The views of a scene show one set of named points, each view turned or mirrored, and shifted as a whole, with a little noise and some points left out.

Scene 1
View 1
Z_634: [ -3  -4  11 -10  -7  -5   6   8 -13   9  -7  -4   4   1  -5  38  -5 -43
   6 -23  26]
Z_559: [  4   0  12 -14  -1  -4  19  21 -18   0  19 -14  -7  24  10  20 -17  18
  22  -7  17]
Z_336: [ -8  -3  16  -5   1  -2   4   9 -12  -1  -4  -3   3   6   1  20  -6 -21
   9 -13  18]
Z_169: [-26  -5  28  11  18   4 -10   3  -6 -20 -14   9   6   2   4  -9   1  -8
   6  -1   4]
Z_874: [ -5  -4  16  -6   1  -3   9  15 -14  -3   4  -2   0  13   4  17  -9  -2
  15  -8  17]
Z_994: [ -1  -1  13 -10   1  -1   8   6 -16   2   2 -14  -1  10   2  24 -11 -21
  10 -15  17]
Z_205: [ -7  -4  14  -6  -1  -2   2   6 -13   3  -8  -4   4   2  -3  27  -5 -35
   6 -18  21]
Z_57: [  6   3  12 -14   6   2  12   5 -21   0  13 -29  -8  21   9  19 -19  -3
  13 -10   9]
Z_382: [-23  -7  24   7   9  -1  -6   9  -6 -13 -13  14   8   0   0   4   2 -14
   7  -6  13]
Z_353: [  1  -8   8 -14 -17 -13  20  33 -13  12   7  12   2  11  -1  43  -6  -7
  20 -18  36]
Z_719: [-13  -2  22   1  12   2   3  10 -12 -14   3  -4  -1  15   9  -1  -8  11
  14   0   6]
Z_851: [-12  -2  20   0  11   3  -3   0 -13  -9  -6  -9   2   6   3   7  -7 -20
   6  -9   8]
Z_285: [-14  -6  23   2   7  -3   7  22  -9 -15   7  10   0  16   9  -1  -5  27
  19   3  12]
Z_259: [ -8  -6  16  -5  -2  -6  10  22 -11  -2   4   7   2  11   3  19  -5   2
  17  -9  22]
Z_785: [-15  -5  22   2   7  -3   5  20  -9 -13   3  10   2  13   7   2  -4  16
  17   0  13]
View 2
Z_382: [-17   4  -8  -9  -8  -2  10 -25   2  35   7  -1 -10  -7 -13 -15  -7  -7
  22   8 -15]
Z_259: [  3   0   6 -12 -14  -2   9  -8   7  21  -9   4   5  -1 -14  -7  -1  -6
   2   7  -8]
Z_57: [ 26   3 -12   4  -9   0  -2 -14  19  22 -20   9  19 -10  14  -4   5  -3
  -3  -1  -3]
Z_851: [  1   5 -19   1  -8  -1   3 -27  11  35   0   3   1 -14   6 -13  -5  -4
  18   1 -10]
Z_719: [ -2   6 -11  -6  10  -4   0 -22  10  23  -9   0   2  -7  -5  -6  11 -10
   6   6 -16]
Z_353: [ 14  -6  24 -14 -40   1  17   7   7  17 -14  10  14   4 -19  -7 -11  -1
  -6   6   2]
Z_169: [-21   7 -18  -7   7  -4   5 -33   4  36   9  -5 -14 -11  -9 -14   0 -10
  25   7 -20]
Z_336: [  6   1  -5  -2 -24   1   8 -16   9  31  -3   6   4  -8  -1 -12 -11  -2
  13   2  -5]
Z_559: [ 21   2   4  -6  -3  -2   1  -4  15  12 -25   7  20  -1  -2   0  13  -7
 -14   5  -6]
Z_785: [ -7   4   0 -13   8  -5   4 -15   6  20  -8  -1  -1  -1 -16  -6  10 -11
   4  10 -16]
Z_285: [ -7   5   2 -15  16  -6   3 -14   7  15 -12  -2   1   1 -19  -4  17 -13
  -1  11 -18]
Z_874: [  5   2   1  -7 -12  -1   7 -12   9  24  -9   4   6  -4  -7  -8  -1  -5
   4   5  -8]
Z_205: [  5   0  -5  -1 -35   3  12 -16   8  37   2   7   3 -10   0 -16 -19   1
  17   1  -2]
Z_994: [ 16   1  -7   1 -26   2   6 -14  13  30  -9   8  11 -10   7 -11  -9   0
   8   0  -2]
Z_634: [ 13  -2   0   0 -50   5  15 -11   9  37   0  11   8  -9   3 -16 -26   4
  15  -1   4]
View 3
Z_259: [  5   2  15 -10  17   2  25  -8   2   1   2  -6   5  15   0   5   1  -4
  -4  14  11]
Z_634: [  0  21  26   9  11  -5  51   3  -5 -11   7 -22   1  11 -26   4   6 -12
  -4  34  15]
Z_353: [ 15   8  23 -13  25 -12  42   4  -6   0   5  -6  -7  20  -5  14  -7  14
  -8  29  10]
Z_719: [ -5  -1   6  -8   3  15   8 -16  13   5   0  -4  18  10   2  -6   5 -16
   3   2   8]
Z_382: [ -8  -3  17   7  21  13  22 -23  -1 -10   2 -14  11   7  -5  -1  17 -34
 -10   4  22]
Z_285: [  3 -10   6 -17  15  12   3 -19  10   8  -1   4  13  14  15   0   1  -7
  -3  -3   8]
Z_874: [ 2  6 14 -7 10  4 24 -7  5  2  3 -8  9 13 -4  1  2 -7 -1 14  9]
Z_205: [ -4  15  22   8  11   2  41  -4  -2 -10   6 -20   6   9 -20   1   9 -20
  -3  25  16]
Z_169: [-13  -6  12   7  14  20  11 -28   6  -7   0 -12  18   5  -2  -7  18 -40
  -5  -4  19]
Z_851: [-10  10  13   6   2  12  23 -12   7  -5   3 -16  16   6 -14  -7  10 -27
   2  12  13]
Z_57: [ -2  20   7 -10 -14   6  22   4  16   9   2  -9  16  12 -12  -8  -6   0
  12  22  -2]
Z_994: [ -2  18  16   0  -1   2  34   1   5  -2   4 -15  10  11 -18  -3   2  -9
   4  25   8]
Z_785: [  1  -7   9 -12  16  11   9 -18   8   4   0  -1  12  13   9   0   4 -11
  -3   1  10]
Z_336: [ -3  12  18   3   9   4  32  -6   2  -5   4 -15   8  10 -14  -1   6 -16
  -1  20  13]
View 4
Z_336: [  8   6  15  24   1  -4  -4 -13  21   1   2  -6   3  -1   7   1  -4   7
   0  14 -13]
Z_559: [ 16   0  24  14  -3 -29  12  -2   7 -19  13 -20  10 -21  12  16 -16  -7
 -13  28 -20]
Z_57: [ 12   4  18  20   1 -10   2 -11  10 -19  10 -18   7 -28   0  19   0   1
 -10  28 -23]
Z_719: [ 15   4   9  11 -12 -22  20  -5  18 -10  10  -2  -9 -10   0  19 -15   2
   3   9 -10]
Z_205: [  5   8  16  30   3   3 -12 -17  24   6  -3  -6   6   4   9  -5   0  10
   2  14 -13]
Z_259: [ 12   3  21  17  -4 -23   8  -5  17  -2   5  -9   5   1  16   3 -18  -1
  -3  15 -10]
Z_874: [ 11   4  18  18  -4 -17   6  -8  17  -4   6  -8   3  -4  10   6 -12   2
  -2  15 -12]
Z_994: [  8   6  18  26   4  -2  -7 -14  17  -5   3 -13   8 -11   6   5   0   5
  -4  21 -18]
Z_353: [  8   1  36  24   6 -26  -6  -4  13   3   1 -19  24   7  35 -13 -20  -4
 -13  27 -14]
Z_169: [ 12   9  -3  15 -15  -6  15 -11  30   5   4  14 -23   6  -7  13  -9  12
  18  -8   0]
Z_634: [  2   7  22  35  10   6 -21 -19  22   8  -5 -12  14   4  15 -11   2   9
  -3  20 -16]
Z_851: [  9   8   6  22  -5   0   2 -15  24  -2   3   0  -7  -6  -5  11   0  10
   7   8 -11]
Z_382: [ 10   8   6  18 -10  -8   9 -10  28   8   1   8 -11  11   4   3 -12   9
  13  -2  -2]
Z_785: [ 16   3  13   9 -13 -29  22  -2  18  -5  10  -1  -8  -1   8  13 -22  -1
   3   7  -6]
Z_285: [ 18   2  13   6 -16 -35  27   2  16  -9  12  -2  -9  -4   8  17 -26  -3
   2   7  -6]
View 5
Z_336: [  1  -1   0  -8   1   7  14   0  43 -25   3 -15   1   7   3  15   4   8
  -9   6  -6]
Z_57: [ -4 -16   3   1   2 -10   2 -13  49 -20  12 -14   9   3 -10  21 -10  -5
  -1  -5 -11]
Z_259: [  2   1  15   1   8   2  18  12  36 -17  12 -15  -3  -4  -6  15   5  12
 -11   9 -12]
Z_851: [  5  -5 -13 -13   2   0  10   2  37 -38   4 -19   0  13   3   8  -1   7
 -10  14  -7]
Z_634: [ -5   8   1 -13  -7  25  20  -8  54 -17 -10 -10   3  12  14  19  16  11
  -8  -2   3]
Z_285: [ 10  -6  13   6  17 -16  13  23  22 -26  25 -21  -6  -9 -18   8  -6  10
 -14  20 -22]
Z_382: [ 11   6  -8 -13   7   4  19  19  27 -39   6 -21  -8   8   5   3   7  17
 -17  25  -8]
Z_874: [  2  -2   8  -2   6   0  14   6  38 -21  11 -15  -1   0  -5  15   2   9
 -10   8 -11]
Z_169: [ 15  -1 -17 -15   9  -6  14  20  21 -50  11 -24  -8  10   2  -2  -1  14
 -17  31 -11]
Z_559: [ -3 -13  21  10   9 -12   7   0  42  -9  20 -13   4 -10 -18  23  -8   0
  -3  -3 -17]
Z_785: [  9  -3   8   2  14 -11  14  21  25 -27  20 -20  -6  -5 -12   8  -2  12
 -13  19 -18]
View 6
Z_169: [-32  -9 -16  12  15   4   9 -18  -6   3   2  14 -11   3  -5   6   3 -26
  15  -6  -6]
Z_994: [  3 -29   3   9   4 -14  27 -18  -6  19  31  16   8  -9   1 -10   3  -5
   6 -19   0]
Z_382: [-30 -14 -12  11   8   6   8 -23  -8  13  11  12  -6   6  -1  -7   5 -21
  16 -12  -2]
Z_559: [ 23 -22  10   0  16 -17  17 -35  -4   7  33   2  -4   2  -4   3  22  10
  -8 -25  -7]
Z_205: [-13 -29  -3  12  -2  -6  23 -16  -7  26  29  17  10  -5   4 -20  -1 -13
  15 -18   4]
Z_285: [ -5  -8  -4   2  21  -1   1 -38  -6   0  15  -2 -18  14  -6   9  25  -4
   0 -17 -10]
Z_851: [-14 -19  -7  12  10  -8  22 -14  -5  10  17  19   1  -8  -2   0   0 -17
  10 -12  -4]
Z_336: [ -9 -25  -2  10   4  -7  20 -20  -6  19  27  14   5  -3   1 -13   4 -10
  11 -18   0]
Z_634: [ -7 -36   2  12  -7  -9  27 -16  -8  34  38  18  17  -7   7 -29  -2  -9
  16 -23   7]
Z_785: [ -8 -11  -5   4  17   0   4 -34  -6   4  16   1 -13  12  -5   4  20  -7
   3 -16  -8]
Z_353: [  8 -32   9   1  -3  -6  11 -41  -9  33  46  -1   6  13   7 -31  22   8
   6 -33   4]
Z_57: [ 19 -25   8   6  14 -23  30 -20  -3   8  31  14   3 -12  -4   6   8   3
  -5 -19  -7]
Z_259: [ -3 -21   1   4   8  -4  10 -34  -7  16  28   3  -3   9   0 -10  17  -2
   5 -22  -2]
Z_719: [ -6 -11  -4   6  19  -7  12 -26  -5   0  13   8 -11   2  -7  12  13  -9
   2 -13  -9]

Which points are out of place in each view (at most two, in the order of its rows)? Write none if all are in place.
view 1 => Z_874, Z_205
view 2 => Z_851
view 3 => Z_382
view 4 => Z_719, Z_169
view 5 => Z_336
view 6 => none
